Each row is a point on a landscape with many valleys, with its height.
From any point a ball takes the steepest step (drop divided by distance) to one of its 2 nearest points. It stops when none of these is lower. Distance is the straight distance between rows; heights are no part of it.
Q155: [ 38.8  -7.1   8.8   5.5 -13.2 -18.7 -31.6   3.4  13.7   8.1 -24.9 -20.8
 -18.3 -27.4 -10.5 -29.6  19.0 -16.5 -17.0   2.6  17.8]  height 244
Q780: [ 18.7  22.8  13.5   3.0  46.7   1.5   6.5  -0.4  12.5  14.2  24.3  14.4
  -9.7 -31.5   2.3  26.9 -36.6 -10.1 -13.5  -1.5 -10.3]  height 620
Q615: [ 33.0  13.1   3.3   8.5  22.8 -27.3 -11.9  -8.1  -8.6   5.4 -20.2  -2.1
   2.7 -48.7 -17.4  12.9 -31.6   4.4  -3.4 -13.7  -2.8]  height 455
Q959: [-18.8 -19.1 -31.1   7.4   4.0 -14.6   7.3  -8.9 -18.9   3.7 -15.1  12.4
  26.6  29.5  -2.1   1.7 -12.5  -0.1  14.8   8.3  10.8]  height 506
Q309: [  1.6   6.2  24.6  -1.9  21.9  -8.0  -0.4 -25.5 -16.8  12.2  -7.2  -3.5
   0.2 -15.4   5.1  31.3 -34.9   9.5 -17.1 -13.6 -14.5]  height 459
Q212: [  1.3   2.7  23.8   0.6  28.6 -29.9   6.3 -31.7 -34.1   7.3  -2.5 -20.8
  19.6 -11.2  -3.9  36.2 -56.3  12.2   6.3  -4.5 -15.2]  height 400
Q95: [-30.2 -17.0   5.4 -14.2 -25.6  30.5   1.7  22.1  -3.8  -5.1  22.5  -6.8
  -6.9  28.0   0.4 -36.9  40.7  20.3   4.0   4.3  19.6]  height 129
Q64: [-15.6   7.3 -25.0   9.7   0.6  27.4  40.9   4.8  19.1 -10.8  -8.5  24.4
 -17.9   4.4  14.6  -9.3  18.3 -21.1  -2.0  -6.4  -3.1]  height 564
Q299: [ 14.7  -6.3  19.7   6.5  29.4 -42.0  18.3 -23.3 -17.1 -10.1   8.6 -25.1
  26.5   7.0 -11.2  42.4 -57.4  10.8  13.6  16.5  -9.2]  height 361
Q862: [ -1.2 -16.5  -1.5  17.2  36.3 -34.3  -5.3 -44.6 -19.3  -9.0 -38.4  -2.1
  20.1  -1.9   6.6  29.9 -35.7 -17.2  -9.7   6.2  -0.7]  height 177
Q282: [-18.7   4.4  -4.5   3.0 -27.5  61.3  11.4  -7.4  -9.1 -14.6  11.1  -7.1
 -11.2   9.2  22.5 -26.5  39.0  -6.7   9.2 -13.9  23.2]  height 351
Q646: [  9.5  -5.8   6.6   5.5 -10.4 -25.6 -27.5 -19.7 -10.3   5.6 -35.0   0.5
   8.0 -21.7 -14.4  -1.1   3.0 -11.7 -20.7  -3.1  10.8]  height 352
Q411: [ -3.1   8.3  16.2   1.5   0.2   9.9   5.1 -20.7 -23.4  32.7  -7.0  -5.5
 -13.8  -3.5  22.1   1.8  -2.8 -19.8 -18.7  -9.1  -5.9]  height 320
Q770: [ 32.7  -5.7   4.0  -7.3 -23.1 -23.7 -37.1  22.2  23.8  10.8  -7.7 -21.9
 -18.1  -6.2 -21.2 -25.8  26.2   0.8 -11.7   9.3  11.3]  height 285
Q183: [ 23.2  22.0  -8.6 -10.8  22.8 -20.9 -12.0  42.1  17.1  18.0  25.7   4.1
  -3.1  -2.7 -25.1  11.3 -40.4  26.3   9.8   3.7 -18.9]  height 477
Q664: [-33.4 -20.7 -17.4   4.4 -16.8   5.5   5.9 -17.4   4.3 -27.9 -48.9  12.1
   0.7  11.7   7.0 -23.9  33.6 -28.2   0.5  -1.6   8.8]  height 627
Q642: [  6.2  20.6  -6.3 -23.5   5.2  -9.7 -26.0  47.6  22.9  24.4  41.3  11.7
   1.0   1.1 -23.9  -5.2 -16.1  25.6   7.5   7.8 -17.0]  height 437
Q151: [  4.5  11.9  -1.4   4.3  23.8  11.3  20.2  -7.3  11.4  14.2  -5.1  10.7
 -28.7  18.4  26.7  24.5 -15.5 -22.1 -13.2   2.0 -26.6]  height 333
Q518: [ -5.1   1.6  22.2 -14.1 -37.1  13.4 -17.3  17.6 -21.4  42.4  26.6 -25.7
   0.6  -8.7  -9.0 -25.6   4.7  -9.4  -4.5  -4.3  23.4]  height 413
Q20: [-28.4 -27.8 -17.4  -6.5  -5.4 -34.5   4.1  -4.7 -12.0 -11.5  -6.5  14.7
  34.7  36.9 -12.0   9.7  16.1  33.8  22.0  16.7  -8.4]  height 495
Q894: [-38.0 -23.5  -4.9  -8.8 -34.0  29.3  -1.3  -1.6 -21.7  -8.3  10.4 -11.4
  13.6  25.1   3.6 -43.7  45.0  16.9  16.7   6.1  33.7]  height 42
Q546: [ 13.8  -9.5  13.0   6.7 -13.6  -1.6  -9.8  -8.9  18.4  -0.3 -23.0 -10.8
 -26.8 -30.4  -6.5 -28.6  21.0 -36.9 -30.7  -1.3  29.2]  height 188
Q157: [ 13.4  16.8  -1.9  -7.2  -9.3   4.5  -0.9  20.8  33.4  -6.9 -18.7   5.8
 -27.0 -41.7 -21.7 -30.2   6.0 -23.4 -19.7 -13.4   8.4]  height 592
Q623: [-10.1   1.0 -40.1  22.5   8.3  27.2  14.4 -37.3 -24.3 -31.8  -9.4  -5.9
  27.9  45.6  31.6  15.4   7.4  30.3  57.4  -5.7 -23.2]  height 556
Q413: [-23.6 -15.7 -14.8   4.2 -29.8  20.5  -7.7 -28.5 -34.1   2.6  -0.4   1.6
  28.5  18.3  11.8 -17.5  24.0  -8.1   9.0   0.5  26.1]  height 469
Q423: [ 12.4  -3.4  -6.6 -17.6 -16.4 -25.6 -16.9  30.2   6.1  32.2   9.6  -5.6
   1.2   7.9 -21.0  -8.9   0.5  25.8  -0.8   9.1  -1.7]  height 458
Q781: [-13.6   2.0 -30.3   9.7 -14.2  37.2  14.9 -21.5 -24.3 -14.2   7.3   2.6
  21.0  38.9  30.4   4.1  27.4  36.1  39.2  -9.4 -19.2]  height 514
Q917: [ 49.4   2.0   8.8  -0.7  -2.0 -20.0 -46.1  -3.5  -4.9  23.5 -23.6 -28.3
 -17.8 -41.8 -16.6 -23.2  -3.5   5.0 -19.1 -11.0   4.0]  height 301
Q555: [ 34.2  18.5  12.0  -4.1   1.5 -27.2 -32.5   0.6 -16.7  31.7  -0.2 -12.3
   8.4 -52.3 -12.8   4.7 -26.0  18.9  -7.7 -16.2  -4.5]  height 405
Q16: [  7.8  21.5   1.5  -7.6  16.0   3.3   4.6  24.9  36.9 -12.5  25.3  33.1
 -11.8  -8.9  -6.8  17.8  10.2  -6.9  -9.3   6.1 -19.4]  height 171
Q504: [ 29.9  36.6  14.9 -17.0  20.1  -5.1 -46.2  16.9  22.2  28.4  24.9   0.8
 -23.4 -24.3 -14.3   3.3 -21.8  -3.2 -14.4  -1.3 -32.3]  height 546
Q400: [-28.1 -16.0 -10.6  -1.0 -27.6 -25.2 -16.6  -3.7 -21.6  -2.5 -19.7   9.5
  31.3  11.0 -16.7 -23.0  26.4   6.1  19.9  10.4  11.2]  height 582
Q918: [  0.8 -12.0  31.8  13.2  39.6 -24.9  21.8 -29.0 -15.6 -41.1   3.8 -32.1
  13.9  11.9   8.9  50.8 -53.4  -0.3  10.6  14.1 -14.2]  height 402
Q310: [ -7.0 -16.9 -16.8  -3.9 -19.0 -46.1 -23.1  -1.0 -16.1   5.6 -15.1   8.5
  35.6   1.2 -27.9  -3.6  10.8  19.5  15.6  12.4   1.5]  height 561
Q470: [ 12.7   5.9   6.4  10.1  40.0  -4.0  27.5 -14.4   3.9 -11.5  -2.8  13.3
  -0.7 -24.2   8.7  30.4 -36.0 -10.9 -11.0  -3.3  -0.2]  height 660
Q544: [  0.6  17.3   1.3 -17.2  -9.0   5.9 -22.5  48.1  20.9  20.2  42.2  19.4
  -4.4  -8.7 -17.2 -24.9  12.2  17.9   3.8  11.6  -1.9]  height 404
Q351: [-20.7  -7.8 -14.3   8.6 -18.1   0.1  -8.1 -42.5 -43.7   9.9 -12.5  -0.1
  37.4  12.7  10.5   5.3   2.0 -13.2   5.6  -1.7   9.6]  height 431
Q523: [-40.6 -32.5 -31.4   1.8  -6.2  -8.1   7.9  -6.3  12.1 -38.1 -48.0  17.8
  -1.1  30.6  19.0  -9.5  30.3  -6.3   3.7   1.7   2.5]  height 656
Q30: [ -5.0  15.2   0.9   1.7  -4.6  38.8  15.5  -6.8  -8.4  11.2  13.6  16.3
  -5.0  -6.7  15.6   0.8  -3.7  -2.5 -10.2 -17.5   4.0]  height 388
Q39: [-41.8 -13.7 -24.6  -3.9 -23.9  19.0   7.6  -3.1 -27.4  -2.3   7.2   8.6
  26.0  24.7  11.8 -33.0  37.4  27.6  33.3  -1.5  12.7]  height 139
Q263: [-15.0 -18.7 -23.6  -1.8  -1.3  28.1  14.0 -11.6   9.5 -32.2  -6.7  10.0
  -2.8  44.6  33.3  19.9  24.7  16.0  -2.4  -1.7  -9.6]  height 621
Q626: [  1.7 -20.8  -3.6   9.0  33.2  -2.1  35.2 -11.4   9.6 -38.8  14.9  -8.3
   2.6  43.4  25.6  46.2 -18.7  11.4  15.5  21.1 -17.2]  height 698
Q394: [-14.0  19.2   1.5  -6.3 -16.3  66.3   4.5   2.7   5.3  -4.2  28.0   4.7
 -17.8   9.6  17.3 -20.2  24.5  -6.0  -6.1 -16.8   6.8]  height 288
Q26: [ 14.6  -2.4  13.9  -7.0 -29.9   3.4 -32.4  37.5  -6.3  22.5  16.0 -33.3
  -3.1 -36.5 -23.0 -45.3   6.0  -0.6   4.1  -4.1  47.7]  height 365
Q502: [ 53.6  18.9   3.9 -14.1   3.7 -19.4 -52.3   2.3 -11.1  40.5   2.0 -33.6
 -17.3 -51.9  -9.9 -13.7 -15.0  21.3 -16.1 -14.5  -9.4]  height 355
Q5: [ 20.9  23.2  15.6 -12.3  19.6  19.3 -12.8  -2.1  40.2  12.5  -2.9 -10.6
 -44.0 -59.7  -4.2 -24.3  -7.3 -28.1 -47.6 -17.3  10.5]  height 635
Q599: [ 10.8  34.3  14.8  -2.7   9.0  12.5 -10.5  18.5   8.0  26.8  18.9   5.4
 -11.9 -70.5  -1.1 -10.7 -18.0 -12.9 -14.7 -17.3   2.9]  height 540
Q132: [ 24.8  -5.7  -4.2  -5.1  11.1 -31.0  -8.5  17.4  21.2   2.2  -3.0   2.0
  -3.7  14.5 -13.8  25.1 -12.0  21.5  -9.5   9.7 -13.4]  height 350
Q947: [-20.0  -0.3 -28.0  11.3 -29.4  57.5   4.9 -21.8 -22.3  -9.2   1.3  -0.3
   7.2  25.2  31.1 -28.6  41.7   9.6  24.2 -13.5  14.5]  height 406
Q747: [-39.0 -28.2 -14.1  -7.3  -7.7 -17.3   6.8   2.0 -11.9  -6.6  -9.5  19.8
  21.3  31.7   4.0 -20.9  43.4  36.4  20.6  15.7  -5.2]  height 449
Q782: [-12.6 -23.6   2.1  -4.1 -35.7  -9.0 -28.0  14.3 -11.2  -2.4  -4.6 -11.3
  19.3  -8.3 -26.0 -40.4  21.7  10.1   4.9   2.7  44.1]  height 306
Q437: [  0.3 -19.6   9.5 -10.0 -29.4  -9.5 -27.5  40.7   1.0   0.5  -0.3 -27.3
   1.7 -20.0 -35.4 -57.9  22.3  12.9  17.9   1.1  44.9]  height 338
Q206: [ -0.5 -18.9 -17.5   4.4  14.0  10.8  20.4  -6.9  16.8 -26.6   6.7  11.1
  -2.3  39.2  27.4  42.1   1.9  18.7  -1.1   6.4 -10.4]  height 663
Q301: [ -8.9  -9.3  -8.9 -12.3 -19.2 -39.1   4.2   5.8 -16.3  12.3   3.2   1.7
  37.4  13.3 -22.2  11.2   1.6  33.3  23.8  13.4 -11.2]  height 535
Q673: [ 13.1  16.8  13.0   5.4  27.9   0.6  10.3 -15.6  -1.9  32.7  -2.3   6.9
 -19.6 -11.4  17.9  12.0 -12.1 -24.8 -22.3   2.1 -15.6]  height 235
Q825: [-12.2   5.0 -19.3  19.5  10.2  20.0  33.5 -20.7 -12.8 -32.1  -5.5   5.1
  11.4  38.7  24.1  23.0  -1.6  12.2  36.9  -3.7 -25.6]  height 597
Q977: [ -7.1 -16.1  -5.8  12.3  21.9 -13.3  13.4 -38.2 -12.3 -22.8 -27.6   3.3
  12.9  18.2  19.2  40.4 -24.7 -12.6  -0.1   1.7 -12.7]  height 24
Q388: [-11.1  15.5  -5.8  -1.0  -1.4  27.5  21.2  18.7  23.9   1.0  -2.3  14.6
 -25.7 -10.7   0.0 -23.3   5.6 -20.6 -16.9  -9.0   9.4]  height 509
Q854: [ 23.1  26.2  17.7 -12.0  -5.6  -4.3 -36.1  30.9  20.0  22.8  14.3  -2.1
 -26.3 -16.9 -18.0 -17.7  -2.1  -9.2 -12.1  -0.3 -13.8]  height 516
Q517: [ -4.3  38.5  17.9  -0.7  -1.4  12.1  -2.7  27.4  -0.7  20.2  26.4  18.5
  -3.1 -41.4  -8.8   2.2 -17.0  -9.1  -1.3 -15.3 -10.0]  height 518
Q260: [-14.4 -14.7 -18.4  19.7  21.5  -6.8  34.8 -26.8 -23.3 -35.0   8.7 -15.4
  34.5  51.8  16.8  26.6 -25.5  15.5  49.8  19.1 -13.2]  height 735
Q669: [ -7.2 -13.2  26.0  -7.5 -26.7  25.9 -11.1   3.0   1.7   0.7   5.2 -26.0
 -15.0   1.3 -10.5 -30.0  18.1 -13.6 -18.1  -3.2  38.5]  height 170
Q164: [  8.0   4.5   9.0  -5.4 -13.4 -26.7  -9.9  -3.4 -16.7  17.3  -2.9  -0.4
  15.5  -4.5 -14.8  14.1 -10.3   6.0  -0.8  -1.7  -9.9]  height 693
Q820: [-34.6  -5.9 -21.7   1.7 -22.1  -1.8  16.7   9.6 -28.0  11.6   6.5  19.1
  29.2   9.6   1.8 -16.6  14.4  16.9  34.3   1.6  10.7]  height 216
Q97: [ -2.5  25.8  14.0  -2.8  21.7  19.5  15.3   5.4  13.5 -13.3  36.1  16.8
  -7.2  21.0  10.8  36.5 -10.4  -1.0   6.0   3.8 -37.7]  height 370
Q471: [  3.1  15.8  11.5 -12.0 -15.6   3.7 -14.5  16.1 -12.3  52.5  28.6 -10.6
  -4.9  -6.4  -2.9  -9.2 -10.2  -1.9  -7.2   0.4   0.5]  height 443
Q49: [  8.1 -12.9  -4.6   3.2 -12.9 -24.8 -21.5   8.2  10.8  -7.7 -37.7   2.8
  -8.9  -0.5 -19.3 -12.4  12.9  -2.3 -11.1  -0.8   5.8]  height 411
Q24: [ 13.6  14.5   4.2  -2.4  -3.6  10.6 -11.6  19.1   0.7  22.4   6.8   2.5
 -11.4 -45.3 -12.2 -16.2 -22.1  -5.8 -17.2 -18.9  27.0]  height 507
Q241: [-15.0 -16.4  17.5  -0.4 -28.9  23.0  -7.8 -12.1  -7.3 -13.3  -8.3 -20.7
   3.0 -15.7 -11.3 -39.1  16.3 -28.5  -7.9  -6.6  53.6]  height 232
Q625: [  1.0  24.5  14.3  -5.0   7.2  -5.1   9.0  17.3   1.0   5.3  23.5  15.9
   2.9  12.3  -8.2  31.7  -7.8   6.2  10.7   1.6 -35.2]  height 425
Q332: [ 29.8  19.2   9.2 -11.1   1.0  12.8 -25.2  14.1  38.8  -0.3 -12.2 -22.0
 -46.1 -51.5 -17.9 -40.4  -0.1 -28.7 -29.9 -14.5  14.4]  height 618
Q433: [  9.6  -2.5  -7.4 -16.3   3.3 -28.1  -1.4  24.2  17.0  23.4  24.2   0.0
   8.4  23.1 -16.5  15.4 -11.1  35.7   6.9  18.8 -22.9]  height 415
Q209: [-24.9  -1.8 -14.7   8.2 -28.5   0.5   5.5  15.7 -21.4  10.5  -5.9  16.7
  18.5  -7.3  -4.1 -32.9  16.3 -11.9  17.4  -0.5  27.8]  height 275
Q592: [  9.5   2.7  13.5  -0.8   1.4  -0.4  -0.9 -17.1  15.5  12.8 -24.8   0.9
 -25.9 -36.1   1.6  -8.1   0.3 -24.9 -38.0 -14.2   4.5]  height 274
Q678: [-10.5 -11.2 -20.3  14.3  12.3  18.2  35.3 -39.5  22.5 -46.3 -23.4  17.5
  -0.8   5.7  32.1  35.1   7.7 -22.3  -4.2 -11.6  -6.6]  height 746
Q882: [  8.2  16.3  12.2  -9.3  -3.3   2.9  -7.7  21.0   6.9  27.1  13.9   5.9
 -18.4   5.1  -3.4  -2.6  -4.3  -6.9 -10.8   3.3 -11.3]  height 479
Q127: [ -7.8 -17.2  21.4   3.3 -33.1   0.0 -27.9   2.8 -16.2  -8.5  -8.4 -30.7
  13.7 -25.4 -24.3 -41.6  23.0 -21.7   9.6   1.3  57.4]  height 273
Q557: [-27.9 -24.6  -5.1   0.6 -24.5  -8.7 -10.7  -2.1 -10.5  -8.7 -31.3   4.3
   9.9  17.5  -8.2 -34.8  40.4 -13.7   5.1  10.1  18.7]  height 601
Q823: [  2.8  -2.7   4.2  -1.0  -7.0  -9.6   2.0  22.8   9.7   0.1  10.2  25.2
   8.8  -4.2 -13.0   1.4  20.9  13.2  -4.2   5.8   3.3]  height 354
Q878: [ 27.8 -16.0   8.8  10.0  32.6 -38.6   6.8 -11.1   4.9 -14.6  -7.2 -10.4
   8.4   2.3  -4.3  42.2 -41.0   9.3  -5.7  14.0 -13.1]  height 302
Q278: [  3.9  24.0  21.0  18.0  39.7  20.3  37.6 -19.9 -20.0 -26.9  37.5 -11.8
   6.0   3.6  22.2  36.4 -38.5  -5.1  32.1   3.1 -30.3]  height 470
Q380: [-17.0 -15.2 -35.4  17.1  17.2  17.3  38.3 -28.3  20.9 -63.7 -26.0  10.9
  -1.7  27.6  44.6  36.5   9.2  -9.0  17.0  -7.0 -16.5]  height 700
Q610: [  3.4 -12.6   9.1 -23.0 -27.1 -11.5 -20.2  25.1  14.7  26.2   9.1 -18.1
 -11.5  26.3 -15.7 -19.5  23.5  18.3  -9.9  13.8  -0.9]  height 490
Q910: [ -4.1  21.9  -2.4  -7.5  -6.1  24.5  19.8  -2.7  35.3  -9.5  -0.5   9.8
 -28.8 -36.8  -4.7 -22.8   8.0 -38.6 -28.9 -20.4   9.1]  height 553
Q604: [ -9.0 -15.6  -5.7  -1.1 -25.5  24.3   1.5 -13.8 -11.4   4.3   8.2  -0.3
   6.5  21.4  11.8 -11.9  26.9   1.7  -9.8   2.1  24.1]  height 502
Q982: [-18.8 -20.8  -5.6  -7.1 -13.9 -18.6  -0.7  24.8   3.5  -2.7   0.4  20.4
   9.6   7.9 -12.7 -21.6  37.8  28.5   9.6  11.3   4.8]  height 403
Q580: [ 18.5  10.6  -1.6   5.4   8.8 -13.3   7.3  19.4  23.1 -16.0   7.2  30.1
   2.0 -20.8 -18.2  13.0   3.1   3.0  -2.5  -0.2  -5.5]  height 278
Q249: [ -7.5  -3.2   8.1   1.9 -17.3   2.7  -5.3 -33.6 -36.9  31.4 -11.1  -5.9
  13.3  -3.5   7.7  -1.8  -1.4 -14.0 -10.3  -7.0   6.5]  height 383
Q285: [ 43.3   3.8  12.4 -12.0 -18.0  -9.7 -51.5  27.7  13.6  17.6   4.4 -39.7
 -23.6 -22.1 -27.6 -34.9   8.7   6.4  -9.3   1.6   4.3]  height 322
Q227: [ -1.1 -15.3 -21.6   8.8   1.0 -15.0  12.1   3.0  -2.9  17.5 -18.9  11.6
   1.1  19.7  -4.6  -5.4   0.4  -5.6   2.3  11.2   9.9]  height 468
Q79: [-32.9 -15.5 -38.6  10.7   1.0   1.1  16.9 -10.8 -17.8 -12.1 -25.3  23.4
  22.9  32.8  13.2 -17.3  15.3  -1.6  27.5   8.5   5.9]  height 545
Q93: [ 29.3   6.5  21.3 -18.0 -12.6   6.0 -45.9  45.1  26.8  15.2  25.9 -38.0
 -31.1 -17.4 -28.6 -50.2  17.9  -5.3   2.7  11.6  19.9]  height 353
Q979: [ -7.8   7.6   1.2  13.0  -3.7 -15.4  17.9 -15.1 -36.3  12.9   4.7   6.1
  32.5   5.9  -3.9  27.8 -20.3   0.7  24.0  -1.2 -17.5]  height 652
Q923: [-12.9   9.6 -19.1   1.5 -16.8  50.4  11.3 -13.6 -14.3  -4.5  11.4   0.5
  -1.2  32.8  27.3  -5.5  20.6  18.2  16.5 -15.1 -13.3]  height 464
Q182: [ -6.3  15.0   7.4  -4.6  -6.6  30.5   5.2   9.9  -1.3  17.1   3.3   1.5
 -18.8 -20.6   1.9 -18.6 -13.5 -21.1 -21.9 -17.8  18.2]  height 457
Q475: [ 38.8  39.6  19.6 -15.6  48.7 -13.9 -44.1   4.0   8.7  37.2  21.9  -5.5
 -25.3 -59.2  -3.8   2.7 -26.0   5.2 -16.6  -3.6 -33.7]  height 571
Q441: [-17.5 -26.5 -14.6   5.8  16.0 -34.1  24.0 -25.1 -15.4 -29.8  -1.6 -14.0
  43.0  46.5  -4.2  32.9 -26.0  16.5  33.2  22.7 -12.2]  height 752
Q443: [ 28.7   4.0  -5.5   6.7  14.2 -17.1   0.2  -0.9  13.0  -9.5 -17.3  18.9
  -3.9 -40.4 -16.3  12.4 -12.9  -4.1 -20.2  -6.7   6.5]  height 380
Q810: [  8.0 -22.4  -4.4  12.3  25.9 -30.1  17.1 -10.9  14.2 -25.9 -24.6   0.8
   1.8  16.4  14.1  44.3 -30.9  -6.5  -6.1  10.5  -7.4]  height 197
Q686: [-8.3  0.7 -4.7 -4.0 -6.6 11.1 13.7 10.9 -7.8 -1.2 26.9 24.6 14.3 17.7
  6.2  5.0 19.4 22.9 11.9  4.9 -8.6]  height 410
Q932: [ -2.6   3.4 -14.1  10.3  15.5   0.3  29.8   6.4   2.4  10.2  -5.9  14.0
  -7.0  23.8  15.3   9.8  -7.8  -8.3   2.9  11.3 -11.4]  height 414
Q995: [  0.8  -4.8  -0.5   3.5  -8.0  -5.4  -0.3   2.4  23.6  -7.3 -37.1  10.7
 -19.0  -4.7   0.7  -3.5   3.9 -22.5 -25.1  -3.0   1.1]  height 366
Q750: [ -6.4   9.1  -1.6  18.1  10.4   0.5  35.7  -9.8 -21.4 -11.0   5.7   8.7
  19.0  12.4   9.6  27.8 -11.8  -2.0  33.9   4.4 -23.2]  height 632
Q559: [ -1.1  27.9  14.3   3.4   0.6   3.9  11.3  11.7 -12.2  -2.0  15.2  17.4
   9.2 -16.6  -9.6  22.6 -18.3   2.7   3.1 -15.7 -19.4]  height 474
Q196: [ -5.0  -1.6  32.8  -4.4 -33.5  15.3 -16.9  35.5  -3.2  25.1  26.4 -43.9
 -10.5 -18.6 -17.2 -48.1  16.2 -16.6   7.7   1.5  39.5]  height 387
Q85: [  3.7  -7.1  23.0  -9.6 -14.6  19.4 -16.0   0.2  13.3   5.1  -7.6 -21.8
 -32.0   7.7   2.3 -14.6  10.7 -20.1 -33.2  -7.6  18.3]  height 72
Q948: [  1.1 -13.1   0.3  17.4  24.5  -9.2  37.6 -15.8  -9.3 -39.0  23.1 -33.4
  18.6  50.0  20.7  43.4 -30.5  16.5  34.8  24.5 -19.6]  height 719
Q82: [ 21.5  18.7  17.7  -7.0   6.5 -34.5  -5.9   7.8 -12.1  27.9  11.4  -8.9
  11.1 -14.8 -19.9  23.3 -30.5  11.2   9.7   0.0 -25.4]  height 713
Q87: [ -6.1 -28.6 -14.5   2.3  -9.4 -40.2 -16.6   1.4  12.8 -18.5 -42.7   8.1
   7.8  21.0  -4.7  10.1  14.1   2.4  -5.4  10.9  -2.1]  height 461
Q652: [  2.2  -5.6   4.2  10.6   4.0 -40.1   4.6  -4.7 -16.3  -1.8 -12.4  11.3
  27.6  -0.1 -14.7  23.2 -18.9  -1.0  12.0   7.9 -14.4]  height 672
Q729: [-27.6   6.7   8.5 -18.0 -19.0  50.6  -1.0  20.0  10.9  -4.2  26.8  -2.0
 -16.3  30.3   6.9 -22.5  31.3  10.0  -4.7  -3.6   2.4]  height 211
Q172: [-28.3  -2.3 -31.8   9.4   1.1  12.3  32.7   1.5   1.8 -17.4 -17.2  31.9
   2.1  13.0  13.4 -21.8  28.9  -2.5  22.5   2.8   2.5]  height 585
Q806: [ -7.3   9.3 -16.9  13.6  23.0  30.7  39.6 -14.8  13.6 -43.8  -5.3   8.3
 -11.6  26.5  32.2  30.0  -3.1  -1.1  17.3  -8.2 -26.8]  height 646
Q361: [ 12.3  -1.7  17.8  13.6  49.4 -16.4  30.6 -18.4  16.3 -47.3 -12.3  -4.2
  -7.0 -23.6   4.3  46.0 -46.3 -14.1 -10.1   1.7 -10.0]  height 699
Q304: [-14.3  -9.9 -14.7  -0.6  -4.1  29.3   9.4 -25.6  -3.0 -26.3 -19.4  10.7
   0.3  19.2  17.9  14.6   3.8  -5.1 -11.8 -15.5  -0.1]  height 558
Q942: [ -5.9   6.4  -3.8   3.5   9.8  32.6  23.2 -26.8  -4.2  -6.7  -3.3  13.5
  -5.7   0.0  21.6  22.6 -14.5  -4.9 -19.6 -18.2  -1.3]  height 475
Q872: [-16.3 -27.2 -17.9   2.9 -16.0  24.2  10.2 -15.7   5.4 -11.5 -12.3   8.8
  -7.9  30.2  24.0 -13.6  38.7  -8.4  -5.6   3.0  19.1]  height 541
Q200: [ 14.9 -15.1   4.3 -11.5  -8.6  -2.0 -20.9  14.8  28.7  12.9  -2.0  -8.3
 -28.8  12.9   1.8  -6.0  11.9  -6.3 -36.6   8.1  12.0]  height 176
Q978: [  9.2  11.8  12.0 -21.0 -21.1   3.2 -40.7  49.8  22.9  25.7  41.4 -15.6
 -15.2 -18.4 -27.0 -38.8  15.5   9.4   2.8   7.2  12.1]  height 374
Q40: [ 16.0 -22.0  -8.9  -5.0   3.2 -18.1  -9.7  12.2  33.5   0.0  -6.5   0.4
 -20.5  18.8   3.8  16.8   2.9   9.2 -24.5   7.4  -4.2]  height 268
Q389: [  0.1  22.8   6.1   3.2  20.9  18.5  23.8   1.3  29.3 -20.2  19.9  27.2
 -12.9   0.2  10.5  28.3   9.7 -15.4  -9.8  -0.8 -30.4]  height 286
Q126: [  0.9   6.9  31.8  13.7  48.3   2.5  36.5 -19.7  -1.8 -34.5  23.1 -28.4
  -2.4  11.3  21.2  48.4 -47.8  -6.1   9.7  12.6 -29.2]  height 440
Q618: [ 26.7  29.5  24.2  -4.5  46.8 -10.2 -15.5  -1.5  -2.1  38.5  19.6   1.3
  -8.4 -52.8   0.5  17.1 -29.3   2.8 -20.9  -6.6 -17.5]  height 591
Q899: [  9.6  -8.5   4.8   7.2  15.7 -25.6 -10.5 -38.1 -20.1   7.6 -36.6   6.5
  12.3 -25.3   0.8  14.3 -19.9 -12.0 -20.8 -10.1   6.2]  height 277

Call two points neighbours if one is among the 2 nearest of the other. Go from one point of each pair to the other, from neighbour to neighbour, staying as low as possible. Name the highest point that can't be avoided.
Q977 and Q85 | Q183
Q894 and Q299 | Q615
Q894 and Q30 | Q599
Q299 and Q546 | Q49
Q673 and Q894 | Q227
Q894 and Q16 | Q686

For each start below, name the point where the ball stops.
Q380 | Q894
Q196 | Q85
Q470 | Q85
